Points on a hilly landscape, in no order, each with its height.
A ball rolls from a point to the lowest of its 2 nearest points, and stops where none of them is lower. Distance is the straight distance between rows; heights are no part of it.
k567: [ 20   0   1  -4  -7  -8 -11 -12  14  -8   2   6  -8  -1  -2  -1   1  -3
   1  -9   2  -3 -17 -21 -11   5 -18  12  -4   6  -9   9 -11 -10  -7 -11
  -9   6   0 -19   8   7  -5 -22 -12   5 -13  -5 -14  13 -35  -1  -4  10
   3  20 -12]  (h 37.4)
k212: [ 12   3  10  -8   8   1 -11   1  -6  -1   7  -7   7   8   4   2  -1 -11
 -11   4  19  -2   3   6   3   8  15  -7  -1 -12   6 -10   1 -10 -12  -9
 -16  -3  -1  17 -13  -1  -6  16  -4 -16  -9   3   0   4  27   9  -4 -10
  13  -9   9]  (h 23.8)
k245: [-10  13  11  -3 -13  10   2   1   3  -9  -4   2   3   6 -16 -10  -2   2
 -17 -19 -12  -5  17  17 -11  -9  -3   4  -3  -5   4   4  10   7  -1  14
   5   6 -31  -4 -23   8  10  -7  -6  -3   8 -14   2  -2   5   2   7   6
  -8  -3   8]  (h 33.0)
k890: [ -8   4   7   2 -19   4  -3   3  -4  -3   7  -2  -8  14   0   6  11  -7
  -6  10   5   7 -13  -6  -7  -2  -2  12 -10  -1  -5  -7  -8  -8   3   2
   3 -12  12   0  15 -16 -17  -2 -10   1 -16 -12  -6   2 -21  -3 -11   5
  16   0   0]  (h 65.5)
k643: [ 17  -9 -10  -1  15   0  -6  -1   2   1 -13  -5  22  -2  19   9  -9  12
   4  -4   9   4   2  -5   0  -3 -12  -7   9  20  18   0  -9  -3  -2   5
   8  -8  -5  -5  -8   3   8   9   0  -1  14  -5  13 -14  12 -10   7   5
 -23  16   5]  (h 42.8)
k292: [-12   2   2   2  -8  -6  10  -6 -13  -4  -4   6   4   5   1  -4   9   9
 -10  -9   8  10   7  -5  14   4   8  -6   9  11  -8   3  12   5   0   9
  25 -13  12 -16  29 -13  12   3  -3  13   4  13   3   1   4 -27 -16 -23
  -5 -17  -2]  (h 46.0)
k61: [-11   6  11  -7 -10   8  10  -1 -10 -13   3   6   2   9  -6 -10   8   6
 -23 -22   0   7  15  -1   6  -3  13  -8  -2   0  10   1  11   5  -1  18
  25  -9   0 -15  12  -3  14  -1  -9   5   4  10   3  -2   7 -27 -13 -13
 -13 -20  -3]  (h 42.0)
k500: [ 19 -11 -10   1  17  -9 -11  -2   4  -7 -16  -7  10   4 -10   2   9   3
   0   0  17  13 -12 -10   6   7  -6   4  11   0   0 -14 -10 -10  -7  -4
  -7   5  16 -12  23   5   5   4   4   3  -1  -9   7   8  -5  -9  -8 -13
 -17   2   7]  (h 29.9)
k802: [  9   7  -1  -9 -18 -23  -4  -2   2   1   5   5   7   4  17  -8 -13   9
 -12 -13  17  -3  20  19  17  15   8   3  13   8  -9  10  12  -6  -1   2
  -5  -7 -11  17 -19   5  10  13   5 -13 -11  -8   0  -3  33   6  13 -16
  -8  -3   4]  (h 34.8)
k896: [  4 -10 -13   2  -2   0   1   7 -11   9  -1   0  12  -9 -11 -10  -4   2
  -6   8  11   5  15   8  14   0  22   8   6 -11 -10  -7  15  10  -7  17
   0   4  10  10   9  -2   9  21  17  -5  13  -3   8   4  20   2   4 -14
 -25 -15  10]  (h 44.5)
k880: [ 10   5   6  -6  -2   1 -13   8  -3   7  15 -11   1  13  -5  15   3 -16
  -3  25  16   0  -3   9  -2   3  22  -4  -8 -18  -1 -13  -3 -11  -3  -7
 -27   1   6  22  -1  -4 -19  21   3 -18 -12 -15  -2   8  16   8  -2  -9
  18  -2  15]  (h 27.2)
k148: [  4  11  11   3 -12   3  -2  -7   9  -9  -7   1 -12   1  -3  -1   1  -2
 -13 -16 -10 -12  12   7 -15   0 -11   4 -11 -12 -10   4  -1  -2   6  -2
   7   1 -22   6 -16  10  16 -16  -1 -13  -4 -17   3   1  -4   6  10  12
   2   1   2]  (h 26.4)
k5: [ 10  -8  -1  -3  -9   5  -1   2 -21   8   1  10  16  -7  -9  -7  -7  -3
 -23  -4  11   8  22   4   8   7  17   5  10 -10 -13   2  15   7 -14  11
  22  -7   8   1   4  -6  15  21   4  -9  11   4   8  -5  23  -8  -2 -19
 -31 -19   7]  (h 39.9)
k414: [  4   5   1   1  -7   2 -12  15  -4  11  14  -9  -6  14 -11  11   4 -11
   9  29   5   1 -13   9  -6  -9  17   8 -11 -13   0 -13  -2  -3   2  -3
 -27   3   9  17   7  -4 -24  13   5  -5 -13 -20  -4   9  -2  11  -1   2
  16   9  11]  (h 17.8)
k744: [-11  -7 -14  10 -17  -1  11   5  -5   7   0   1  -4  -6 -11 -14   2   9
  -4  12  -8   4  17  13  16  -6  20   5  -1  -6 -10  -1  15  13  10  27
   6   5  14  11  20   0  10  10  19   5  10  -4   6   3   8  -4   8 -12
 -22 -13   2]  (h 48.3)
k722: [ 22 -12  -9   2  14 -12  -8  -7   5 -19  -8  -3   1   3  10   0   5   2
  -7   4   4   6  -9  -9  10  10  -1   2   4 -10  -8  -6  -9 -13  -4  -6
   5  -3  31   1  22   0   9  -1   2  -9 -14  -2   1   8  -7  -6  -7 -14
 -15  -9  -7]  (h 36.7)
k543: [ 15   4   0   6 -10 -14  -2 -10  11 -12 -10   6  -7   1  13   1  -2  10
  -7 -20  -8  -8  13   0  -6   4 -17   0  -1   5 -14  10  -3  -7  15  -6
   9  -4 -16   0  -3   8  24 -15   1  -4 -11 -18   4   0  -6  -3  14   2
  -2   8  -6]  (h 18.5)
k985: [-14  -4  -1   2   2 -10   7 -11  -5   4 -12   6   6  -6   5  -4   2   6
   3 -13  13   1   1  -9  10  12 -10  -4   8  16 -10   3  10   7  -1  -5
   9  -4  -2 -15  20 -10  12  -6  -2   8  10  21   0   3   0 -17 -12 -17
   9  -6   0]  (h 50.2)
k231: [  5  15   1   4  -7   4  -1  -2  -4   5  22   7 -15  -2 -31  -6   3 -15
  -8   2   3   2 -16 -10  -9  -6   4  19  -3   2  -6  -2   6   6 -18  -7
 -12   4 -13 -14  -4  12 -28 -11 -12  15   2   5 -22  16 -18  12 -11  12
  17   3 -12]  (h 6.2)
k399: [ -4   0  -4  17  13  -9  -5   0  -4   2  -5  -6  -9  -8 -13  -7   6  -1
  10  10  -6  -3  -9  -3  -4   2   1   5   6  -4 -11 -10  -1   7   0 -14
  -3   8  -2  -1  14   2  -3   2   8   1  -1   2  -3  14   9   9  -3  -8
  11  -1  11]  (h 43.2)
k560: [ -8   0   1  15   7  10   2   4   0  14  -2  -1  -8 -16 -26  -2   9  -9
  13  16 -13 -12  -9  -7 -15  -2   0   6   0 -17 -11  -9  -2  11   8 -12
   1   6  -9  -1   1   9  -8  -8  11   1  15   0  -3  -1   0  14   7  10
   9   4   9]  (h 35.2)
k939: [ 15  -1   6 -14  11  -5 -10  -7  20 -17   9  -7  -7  16  17  -2   1  -7
 -10   1  11  -2 -10  -1   4  13   4 -10 -17  -9   3  -2  -7 -15 -15  -5
 -27   5  21   8  -5   0  -4  -3   0 -13 -28  14 -15  16  -4   4 -11 -10
  16  -8  -8]  (h 35.1)
k534: [  0 -14  -4  -4   3  16   7  13   2  11   9  -9  -5   3   9   7  -6   0
  28  26   0   0  -4   0   0 -13   1  -3 -11   3  16  -2 -11   7   0   1
 -15  -1  10  12 -16  -2 -20   5   1   5   5   6   8  -5 -14  12  10  20
   8  18   2]  (h 43.3)
k460: [ 11  11  -4   2 -11  -6  -4   3  -4  -7  10   3 -18   4  -8 -11  -7  11
   8  -9 -18  -6   4  10  -7 -18  -3  12   0  17   5  13   3   6   5  -1
 -14   4 -21  -2  -9  14  -3  -5  -3  16 -14  -9  -5   7  -3  16  13  11
  -2  18  -4]  (h 51.8)
k283: [-23   0  11  -2   6  11  14   3  -5   1 -10   6  -5 -11   6   5  -3   2
  17 -14 -16 -17  14  -9   0 -10 -13 -14  -9   5   9  14   3   5  14  -4
  26  -3 -17   0 -15  -2  -2  -4 -10   4  14  17   6 -14  -3  -7   6  19
   1   1  -3]  (h 59.9)
k758: [ 13  -3   5 -10  20  24  -9   1  16 -14  10 -15  -2   2 -13  13   5 -25
  -3  13  -3  -2 -13  -4  -7   1 -10 -10 -10 -30   8 -15 -18 -14  -2 -20
 -12  10  21   2 -11   5 -18 -11  -5 -21  -4 -13   1  -3 -10   9 -13   3
  17   7  -7]  (h 36.0)
k407: [ -9  10  13   3   4   5  11  -2   4   5  14   2 -26  -6  -3  -2  -7  -2
  -5  -3  -4  -6   0  12  -9  -9  -2 -13  -7   3  -1   4  10  13  -8  -1
 -12   6 -15  -2 -23  13  -9  -9   0   7 -12  29 -20   5   2  23  -3  10
  27  -6  -8]  (h 32.1)
k43: [  9  -4  -8  -2  -5  -4   3  -6  20  -5   1  -7  -2  -3   7 -15  -6   8
  -5  -7  14  -4   8  14   6   6  -1  -2   5 -11  -5   2   6   3  -6  10
 -23  12 -12   6 -14  19  18  -6  13  -9  -8  -1  -1   8   7  11  10  -1
  -2  -4   5]  (h 22.2)
k348: [ -3   7   5  -1 -18  -6  -3   1  -3   0   2   4   2  12  -1   8  17   2
 -13  -3  22  14 -16  -9  -6   2  -4  15   7  10 -13  -3  -4 -11  -2   7
  10 -17   4 -16  21 -16  -7   0  -7   6 -14 -16  -4   1 -19 -19 -15  -7
   7  -1   1]  (h 67.4)
k573: [  1  -3   2  -1  10  31  13  12   7   3   9   2   8   9 -18  -2  -6  -1
   3  12 -14   0 -14   2 -18 -27   6   4  -4 -16  21   1   8  15  -6  12
 -18   9 -20  -6 -32  24 -18  -9  -2  18  24   7  -7  -7 -14  14  10  26
  -4   6  -6]  (h 62.2)
k145: [ 10  -7   3 -10  17   7  -9  -4  20 -11   9 -12  -3   6   3   5   5 -19
   0  12  15  -2 -19  -9  -1  11  -4  -8 -11 -21  -2 -11 -13 -14 -12 -16
 -24  10  23   1  -5  -2 -13  -3   2 -15 -15   2  -6  12 -11   5 -14  -3
  20   1  -4]  (h 27.6)
k835: [ -1   1   0   2  -9   9   5  26   3  27  19  -4  -5  14 -11  14  -4  -4
  21  32   0   0  -5  16  -7 -18  22   5 -19 -14   2 -10   7   8   7  15
 -33   7  16  27  -8  -1 -23   5  13   5   1 -16  -1   2 -17  15   9   5
  13   8   9]  (h 29.0)
k732: [ 12   0   3  -5  12  -8  -8  -3  -1   8 -12   2  15  -4  17   8 -10   4
   6 -16  16  -6   1 -11  -3   8 -14  -5   8  18   7   5  -4  -8  -3 -18
  -2  -6 -16  -1 -16   1   4   0  -7  -7   3  -1   3  -7  16   0   7   2
   7  18   6]  (h 38.0)
k150: [ -6  10  17  -7 -16   6   8   1  -1 -16  -2   5   8   9   5  -4   1   5
 -27 -25  -1   3  19   8  -4  -4   1  -1  -5  -2   3   7   7   0   3  21
  21 -12 -18  -6 -12  -3  12  -6 -13  -3   3  -9   9  -5   0 -21  -2  -1
 -14 -10  -2]  (h 37.9)
k390: [  2  -9 -11  -7  -4   9  12  -3   6  -4   9   4  -6  -6   0 -13  -8  12
  15  -3  -8   0  -7  -7   3 -20  -6   1   1  16  18  17   3  18  -6  13
 -20  11 -13 -18  -6  20  -8 -16  -5  26   9  23  -9   2 -29   2   2  20
 -11  12 -15]  (h 66.4)
k55: [  9 -13  -4  -6  29   5  -8   1   8   0   3 -13   4  -5   1   4   3 -12
  16  12  17   3 -26 -15   2   6  -5  -5   4  -6   8 -13 -11  -3 -14 -18
 -28   9  11  -4  -4   1 -15   2   2  -4  -3   6   0  11  -4   8 -11  -2
  11  14   5]  (h 29.7)
k181: [ -2 -14  -8  -9  -4  11  12  -6  10 -16  -5  -2  -3   2  18 -10  -4  18
   7  -6  -6  -1  -1   0   9 -12 -12  -6  -9   8  16  14  -4   9   5  21
 -13   5   0  -6   4   7   8 -21  -5  14  -1  19   2   1 -23  -9   0  11
 -15   3 -13]  (h 68.2)
k577: [ 13  -3  -3   0  28 -21 -17 -11  13 -10 -13  -1   2  -8   2   4   3  -2
  11  -5   2   4 -23 -21  -4  19 -20   1   8   0  -8  -3 -16 -13  -5 -36
  -1   9  17 -17  17   0  -2  -9   0  -5 -11  -6  -7  14 -19  -2 -14 -11
   8  13  -1]  (h 30.6)
k377: [ 18   0   2   6   4 -20   0  -9   9  -7 -18  12   8  -3  23  16  -5  12
  -7 -19  -1  -5  14  -7  -3   9 -18  -6   8   8 -12  10  -3 -12  14 -15
  24 -14  -8  -3   0   3  30 -11   1  -6  -3 -13   5 -10  -6 -13   5  -2
   0   4 -11]  (h 25.3)
k903: [ -6  -2  -6   9   0  -2   0   3  -5   3 -12   0   8  -9   2  11  12   2
   9   9 -21  -2   5 -13  -7  -1  -9  -2  10   3  -2  -1 -11  -4  21  -5
  36 -12   5  -5  11 -13   5   8  -1   3  15 -18  11 -20  -6 -11   7   9
 -11   4   2]  (h 57.9)
k628: [-10   1   9   7   4   2   2  -3 -12 -13  -2  -1 -14   5   8   0   3  -6
 -13   4 -18  -4   4  -2   4  -3  10 -10 -12 -11  10  -4  -5  -1   3  -2
  21  -7  21  12  11 -10   1  -3  -6 -12  -6  15  -1   0   4   2 -10  -2
   5 -19 -12]  (h 59.8)
k961: [ -1  -9 -22  -8 -14  10   4   3   2  18   4  -6  15  -1 -10   2  -9  10
  10  -6  21  10 -10 -11   1  -5  -6  10  10  28  10   0   6  15 -10  20
 -20  11 -12 -21  -1   5  -1   1   6  19  22  -5   2   1 -15  -6   5   7
 -20  19  10]  (h 73.3)
k403: [-19   8   2   2 -10 -12  -5  11 -19  19   2   6   8  -7   9  -3  -7  -1
  13   6  -2  -1  14  26   9   4  11   7   2  19  -7   0  12   1   3  11
   5  -1  -8  20  -3 -25 -14  32  -3   1   1   0   3  -9  28   5   8   0
  -4  -5  11]  (h 47.1)
k163: [ -7  11  -5  -8 -22   1   4   1   2 -16  12   0 -17  18  -1 -13  -3  13
  -6 -15  -9   4   3  20   7 -12   4  10  -6  18   9  12   5   6   5  21
 -15   1  -5  -2  -2   5   2 -12  -3  11 -25  -3  -8   5  -7   5   1   1
  -5   2  -9]  (h 48.7)
k607: [ -6  15   2   4   9  -7  -9  11 -21   7  -1   2  10  -7  -6  -5  -4   1
  11  -3 -13  -5   9  17   1  -7  13  -2   4  13  11  -8  13   4  -1  -2
  -4   6 -18  15  -1  -6  -7  23  -3   2  -3   4   2  -4  39   9   5  -5
  -5  -1  12]  (h 51.1)
k635: [-16  13   7   4  13  14  -6  17 -18  14  -4   4  12  -7 -17   0   3 -10
  11   9 -26  -9   2   7 -10 -17  13  -6  -6  -1  20 -16   8   5   2  -4
   2   5 -15  11  -5  -4 -16  16  -8   7  13   8   1 -11  24   9   2   4
  -1   5  10]  (h 54.9)
k509: [ 14   3  -7  -8 -10 -16  -5  -2   4   8  -9   4  20   7   4   6  -1  12
 -11 -16  31  14   4   4   5  11  -8   8  17  22  -6   1  -1 -10  -4  11
  -5  -9 -12 -16   1  -1  13   4   3   7  -2 -15   2  -7   8 -11   0 -16
 -12   6   5]  (h 70.5)
k609: [-26   1  10  -2   3  34  15   1   4  12  -4   1  10 -13 -17  -5   9 -13
  -4  -4  -2 -13   5   1 -13   1   4  -4  -7 -23   0  -7   8   9  -4  11
   9   4 -16  -3 -21   1   2  -7   6  -5  28  11   6 -10  10  -2   4  14
   2 -13   9]  (h 56.9)
k122: [ -9  -9  -1  -1 -12  15  17  -3   8 -11  -3  -4  -5  -1  10  -8   1  11
  -1  -2  -9  -2  13  11   6  -6  -2  -2 -15 -11   2   9   0   8  11  29
   6   0  -3  10  -6   5  11 -13   2   0   6   6  10  -2 -11  -6  12  12
 -17  -9  -6]  (h 69.9)
k56: [ -7   0  -7 -14 -22  -5   7  -2  17   8   1   0  11  -8  13 -10 -13   7
  -2 -14  24  -6  17  17  11  15  -4   3  12   4 -10  11  10   2  -4  16
 -15   6 -18   7 -27   6  12   6   8 -12   1  -6   2  -7  15   9  13  -3
  -5   0   8]  (h 29.5)
k987: [-19  -1   0   8   6  -1   2  -8  -5   4  -9   1  -2  -9  -6  -5   8  -6
   4  -3   6  -4  -8 -14  -2  10  -9   1   4  -1 -13  -6   1   7  -4 -14
   8  -2   1 -10  14  -9   3  -4   3  -1  10  15  -1   9   1  -6 -12  -8
  16  -9   6]  (h 49.0)
k322: [ 12  -5   3  -1  14  20  -7   2  12  -9  -3 -13   4  -3 -13   8   8 -16
   4   8  -8  -6  -9  -5 -11  -2  -9   1  -4 -28   9 -14 -17  -6   4 -12
   1   4   6   3 -11  10  -4 -12   0 -20   8 -21  11  -7  -7   7   0  14
   0  11   3]  (h 42.2)
k375: [-25  15   6  -3 -17 -10  12  -2   0 -10  10   5 -25   7  -2 -14  -7  11
 -12 -26  -6   2   9  18  12  -2   6  -4   0  23   8  13  15  10  -3  16
   2   3  -7  -8   3   4   8 -15   1   2 -20  16 -12   6   7   1 -11 -12
   7 -11 -11]  (h 44.9)
k83: [ 16   3  -7   4   1 -23   1 -10  -1 -12  -8  11   6  11   9  -4 -11  18
  -9 -20  -2  11  20  10  21   4  -2  -8  11  23  -3   9  16  -5   5  -1
   7  -5   0  -8  15   7  26  -2   5  12  -9   3   2   1  15 -12  -3 -27
 -11  -3 -14]  (h 56.3)
k238: [ 15   2  -7   3 -10 -29 -10   2 -11   6   2   6  11   5  21   1  -8  11
  -8   5  16   7   7  11  15   8  11   9  17  13 -16   8   6  -7   6   0
   5 -16   0  15   6  -9   3  27   9  -4 -14 -12   2  -2  26  -1   7 -19
 -11  -6   2]  (h 39.4)
k993: [-19  -3   1   4   0  10   4   4  -2  11 -11   2   1 -14  -3   6   7   1
  22   4 -30 -11  11 -17  -5  -9  -9  -6   0   5   7   6  -6   2  26  -4
  35  -4  -6  -8  -2  -7  -3   2  -2  10  25  -3  10 -18  -8 -12  16  21
 -14  11   5]  (h 60.0)
k161: [  5   2   5   9   8  -1  -7  -7  -8   3 -14   3   1 -10 -26  -2  11 -14
 -18  -6   1   1   8  -5  -6  15   7   2   6 -24 -10 -13  -3  -4  -6 -12
  19   3   6  -6  18   3  17   2   7 -16   9  -3   7   5  17  -6  -6 -13
  -8 -18  11]  (h 23.3)
k850: [-22  -7  -6  -5 -14  16  26 -10  18  -5  -4  -4   2 -12  -3 -15  -4  15
   2  -9  -8  -6  19  10  13  -2  -2 -15   0  -7   0  16  13  16  14  31
   6  14 -16 -13   0  13  21 -11  12  11  22  16   4  -4  -6 -16   8   2
 -19 -15  -6]  (h 71.4)
k740: [ -6  10  11  -5  13  25  -4  15 -13   8   1  -1  14   0  -8   8  -7 -11
   7   1 -16  -9   4  -1 -13 -18  -3  -7  -6   8  25  -3   1   1  -6  -9
   0   3 -21   5 -32  -2 -20   7 -19   4  15   3   7 -13  14  10   4  18
   4  14   4]  (h 51.4)
k280: [ -4   9   7  16   8   3  -7  -3   0   3 -11   3 -12 -14 -33  -4  14 -16
 -18   2 -22 -10   4   1 -14   3  15  -3  -4 -34  -2 -13  -2  -1   4  -6
  15  10   0  -1  15  10  16  -7  18 -16  10  -4  -1   4  16   4   0  -4
  -3 -15   8]  (h 6.3)
k585: [ -7  -3  -6  -1   1 -11   9  -5  -2   2 -11   5   9  -6  10  -6 -10  14
   9 -19   8  -2  14   2  15   4 -12  -7   7  25   1  11  13   6   2   5
   5   0 -11  -8   7  -2  13  -1  -1  10   6  15   2  -7  10 -12   0 -11
  -1   1  -5]  (h 53.4)
k230: [  7   2   0   4   3 -11  -7   3 -10   0  -2   2  -6  -3  14  14  -3   1
  11   2 -13  -1  -6 -18 -12  -4 -15   1   6  12   4   7 -17  -8  12 -26
  14 -10   1  -3  -3  -8  -7   3 -11  -2  -7 -17   2  -9 -10   7   3  13
  18  20  -3]  (h 52.7)
k266: [-10   0   1   8   2  -3  -2   0  -8  -9   3  -8 -13   5   9   7   7  -7
   3  23 -19   4 -11  -3  -3   0   1   2  -8 -12   0  -6 -16  -5   9 -10
  10  -5  28  14  21 -16  -7   1  -8  -8 -13  -4  -1  -1 -11   6  -6   3
  16  -9  -4]  (h 62.7)
k352: [  4  10   4   3  -1  -2   2  -5   2   3  22   6 -26  -5 -10  -6  -4  -9
  -1   5  -1  -2 -13  -4 -10  -5   1   5  -7   7 -11   6   4   8 -14 -11
 -20   5  -8  -9 -11  12 -23 -12  -6  14 -12  21 -26  18 -15  17  -9  10
  28   2 -14]  (h 21.0)
k782: [-18 -10  -6   6   0   9  10  19  -5  23   5  -4  -5   2  -1   5  -1   1
  32  32  -3   3  -6   7   2 -11  11   4 -12  -5   7  -8   0  12   6   6
  -9   0  18  21  -2 -10 -23  10   8  12   7   5   7  -1 -13   8   8  11
   8   7   7]  (h 37.7)
k26: [  3   0   9  -3   3 -15  -3 -11   9 -11   7  -2 -22  13  27   1  -3   1
  -4   1  -1  -4  -7   4   6  12   1  -8 -16   2  -2  11  -9 -11  -1 -10
 -15   2  19  13   0  -7  -1  -8   0  -8 -30  20 -18  16  -1   9  -3  -6
  28  -6 -11]  (h 40.7)
k87: [  8   2 -11  15  -2 -21  -2  -7  -8 -15  -3   3 -10   9   5  -8   0  15
  -4  -5 -19   5   9   7  12  -3   4  -2   1  13  -7   4   5  -3  13   0
   9   0   9   5  27   2  19   1   6  10 -17  -3   3   7  11  -3   4 -15
 -12  -6 -10]  (h 54.7)
k440: [ 16  -2  -3   6   1  -7  -3  -7 -12   4 -12   7   9  -4 -16   0   3  -4
 -21  -6  15  11  13  -4   5  19   6   3  16 -11 -20  -3   2  -4 -11  -7
  22  -6  12 -11  23  -2  23   8   7  -4  10  -2   9   4  13 -13  -7 -25
 -19 -18   6]  (h 32.8)
k675: [ 11   0   6  -3   1 -14  -3   0  -9  -4   4  -1 -14   5  30  12  -9   6
  16  11 -13  -2   0  -6  -3  -2  -6  -7  -3   8   6  17 -21 -13  16 -23
  -2  -9   5  15  -9  -7  -5   8  -8  -3 -24  -8   1  -6  -4  12  13  14
  25  16  -3]  (h 50.3)
k426: [  3  -4   5  -7   8  20  -1   6   1   4   4  -6   4   0   6   8  -8  -7
  16   9  -4  -6   1  -6  -7 -11 -10  -9  -5   5  19   1 -11   2  -2 -11
  -4  -3  -8   4 -29   0 -16   2 -12  -4  10   2   8 -10  -4   9   6  21
  10  19   1]  (h 47.7)
k596: [  6  11  -5  -4 -17 -17  -7  -1  -3   4  -5   5   8  15 -10   1   8   9
 -14 -14  28  21  -1   7   7  10   2  14  16  19 -14  -1   3  -8  -5   9
  -3  -7   0 -20  19  -4   8   3   1  10 -12 -17  -3   2   0 -16 -15 -25
  -6  -1   7]  (h 69.2)
k287: [-11   7   5  20  -5   4   0   4   1  14  -4   4 -11 -16 -28  -7  10  -9
  -1  16 -24 -12  -1  15 -17  -3  18   3  -9 -28 -10 -14   5   8  12   8
   6   8  -7  14   8   7   4  -3  20  -9  15 -11  -3  -5  10  11  12   2
   1  -3  12]  (h 23.9)
k597: [ 27 -10 -14   2   4 -20  -8 -13  14 -21  -5   1  -3   6  25   0   1  14
 -10   2   0   9  -9  -5  10  11  -4   3  -1   0 -18   5  -7 -21   0   2
  -3  -1  31   3  27  -2  18 -10   6  -1 -26  -4  -6  13 -13  -9   2 -17
 -18  -5 -18]  (h 41.1)
k465: [ 14  -4 -13 -11  -6   2  -8   4   3  13  -5  -9  20   7 -11   9  -5   5
  -4 -13  30  15 -10  -3  -4   1  -8  13  12  17  11  -6  -4  -3 -13  14
 -20   9 -15 -18  -5   8   4   5   4   7  12 -17   3  -1  -1  -2   5   0
 -23  16  17]  (h 72.0)
k875: [ 10  -4   9  -6   8  -8   0  -8   4  -8  15 -11 -20   8  27  11  -5  -1
  11  18  -6 -10   4   6   3   8   5 -23 -12  -6   0  13 -15 -12  10 -20
 -16   0   9  27 -15  -2  -5   5  -5 -15 -24  10  -3   4   6  12  11   3
  30   0  -3]  (h 46.1)
k494: [ -3   0 -22  12 -12 -10   3  -3  -6  -4  -2  -1  -8   6 -10 -14   2  17
  -1   6  -9  13  10  14  24  -4  15   3   7  14  -9   3  13  11   7  17
  -3  10  17  -2  33   3  11   9  16  18  -5  -2   7  12  13  -6  -5 -21
 -18 -10  -3]  (h 51.7)
k193: [  7   1  -1 -12   5  -3  -3   1  10  -1  10  -8   3   6   8 -10  -6   2
  -4  -3  20   0   1  16   8   5  11  -7   6  -6   7  -3   9   1 -15   3
 -34  10  -8   9 -20  13   2   8   8  -9 -14  10  -8   8  20  14   0  -7
  11 -10   9]  (h 11.4)
k433: [ -9  -9  11  -5  -2  22   4  10 -10   9  -1   4  21  -8   4   6   4 -17
  -5  13  -4  -3  11   1   0   2  13   0  -5 -18  -1 -10   2  -2   2  12
  28 -16  14  17 -11 -19  -6  18  -5 -13  25  -4  15 -20   7  -9   1   8
 -21 -14   5]  (h 50.0)
k723: [  9  -6   1  -8 -11   2  -2 -10   7   4   8   4   5  -3  -8  -1   1  -5
   1 -13  18   2 -22 -26  -5   4 -15   8   2  15   1   5  -1   3 -14  -2
 -10   0 -12 -29   7   4  -6 -19 -14  15  12   3  -9   6 -36 -10 -12   9
  -7  18 -10]  (h 30.0)
k795: [ -1   4  -3  -3 -10  10   2  -2  -1   4  17   4  -3   2 -29  -5   8 -11
   0  -3  10   4 -24 -24  -5  -4   0  19   0   5  -1  -3   3   4 -15   1
  -7   4  -9 -23   7   8 -21 -15 -15  18  10   3 -12  14 -29  -5 -12  10
   1   9  -9]  (h 20.7)
k949: [-21   9  12   4  -3  -3  12  -3   9   2   8   2 -29  -5   0  -9  -5   2
 -20 -15  -3  -1   3  17  -1   2   4 -17  -2   4   4   2  15  14 -15  12
  -1  10  -9  -5 -13   8   3 -14  10  -3 -15  28 -19   8  13  15 -10  -4
  21 -18  -8]  (h 39.2)
k716: [-20  -3   6  -1  11  36  14  10   4   7   1  -1  15   2 -22  -6   2  -7
  -2   5  -9  -3  -6   2 -15 -17   7  -4  -6 -24  15  -7  11  11  -4  15
  -6   8 -17  -5 -26  13  -6  -6   4   8  27  12  -2 -12   3   5   5  16
  -2  -9   5]  (h 59.7)
k920: [-14 -11  -6   1   9   5   5  -1   1  -9   6 -11 -12   3  14  12   8 -14
   8  32   2   8 -23  -7   6   8  -4   1  -7 -20 -10  -5 -17  -2   2 -14
   1   0  47  10  17 -22 -13  -1   0 -12  -4   0   1   5 -22   1 -11   0
  20 -12  -5]  (h 65.4)
k296: [ 13  -1   5   2  16 -26  -6  -7   2   0 -17  12  13  -4  24  14  -7   9
  -2 -18  11  -4   4 -11   1  15 -12  -5  12   8  -6   3  -1 -14   6 -29
  12 -15  -2  -1  -2  -2  19  -4  -2 -12  -4  -2  -1  -5   7  -7   1 -11
  13   7  -5]  (h 31.5)
k602: [ 18   0  -1   0  13 -12 -14 -11  16 -17  -8  -1  -9  -5   1   5   4  -5
   6  -8 -15  -2 -15 -20 -12  10 -23   4  -3  -6 -12   2 -17 -15   3 -24
   5  10  16 -14  13   3   4 -21  -4  -8 -20 -10  -9   7 -26   0  -5   4
   5  11  -9]  (h 37.6)
k62: [  5 -13 -10  -2  28  -6  -9  -6   5  -1 -13  -8  11 -11   6   6   0  -6
  13   5  21   4 -27 -20   4  16 -15  -2  14   2   3 -12 -15  -4 -10 -23
 -11   4  15 -11  12  -5  -3   1   4  -5   9   4   6   8  -6  -4 -11 -10
  -2  13   6]  (h 18.0)
k713: [ -7   6  -6  11   2 -13  -6   8 -12   1  -5   1  -1   0   7  15   8   4
   8  16 -24  10 -13 -17 -14  -8 -12   6  13   9   2   2 -20  -5  18 -17
  27 -12  10  -6  21 -15  -6   8 -10   6  -4 -24   2 -16 -18  -3  -1   8
   5  10  -1]  (h 55.5)
k173: [-22  -5  10   0   6  23  11   2  -6  15  -6   2  11 -18  -4  -3   4 -15
   3   5  -4 -13  14   3   0   6   9  -5  -8 -19  -3  -5   7   5   1  10
  19  -1  -1  15 -15 -10   0   8   4 -11  27  13  13 -14  18  -2   6  11
  -6 -17   8]  (h 53.6)
k169: [  7 -10   1  -5   7  12   1   7  -1  -6  -7  -2  23   5  15   7  -1   1
  -7   5   2   3   9  -1   4  -8   0  -3  -1  -3  15  -4  -6  -2  -1  15
  17 -16   5   7 -13  -4  -1  10  -7  -6  14  -5  17 -16   3 -10   2   9
 -27  -3  -1]  (h 46.3)
k456: [-11  13  -1   5 -17 -25 -12   9 -20  17   1   8  11   2  15   6   0   3
   4  10   2   4   5  19   1   4   9  13  10  21 -13   3   3  -7   9   5
   9 -13  -6  16   7 -26  -9  34   0   6  -9 -18   1 -11  17  -1   5  -3
   0   0  11]  (h 43.7)
k244: [ -3  -6  -9  -7  -9  19  17   7   2  13  22   3  -1  -2 -11  -6  -8   0
  14   6   0   5 -10  -4  -4 -20   5  10   0   6  14   6   8  21 -14  16
 -20   6 -15 -12 -22  17 -22  -7  -3  24  20  15  -8   0 -26   8   8  26
  -4  11 -10]  (h 64.5)
k68: [-14   1  10   3   5  -2   6   0 -12  -9  -8   4  -5   2  12   3   0   2
  -2 -12 -14  -8  13  -4   3  -7  -3 -10  -9   4  10   3   2   0   9  -4
  24 -11   1   9  -1  -7   4  -1 -12  -4  -3  13   2  -8   4  -5  -5   4
   6 -11  -8]  (h 57.2)

For each start below, name the point where the ball stops.
k993: k145
k744: k280
k83: k280
k607: k193
k348: k68
k740: k414
k163: k231
k181: k543
k169: k543

Call two points neighbours if one is among the 2 nearest of the other. Go from one point of each pair to the other, from neighbour to neighbour, staying as low as possible. Name the highest point that can't be avoided.
k68 and k145: k993
k62 and k231: k602
k280 and k543: k985
k193 and k414: k880
k145 and k62: k55
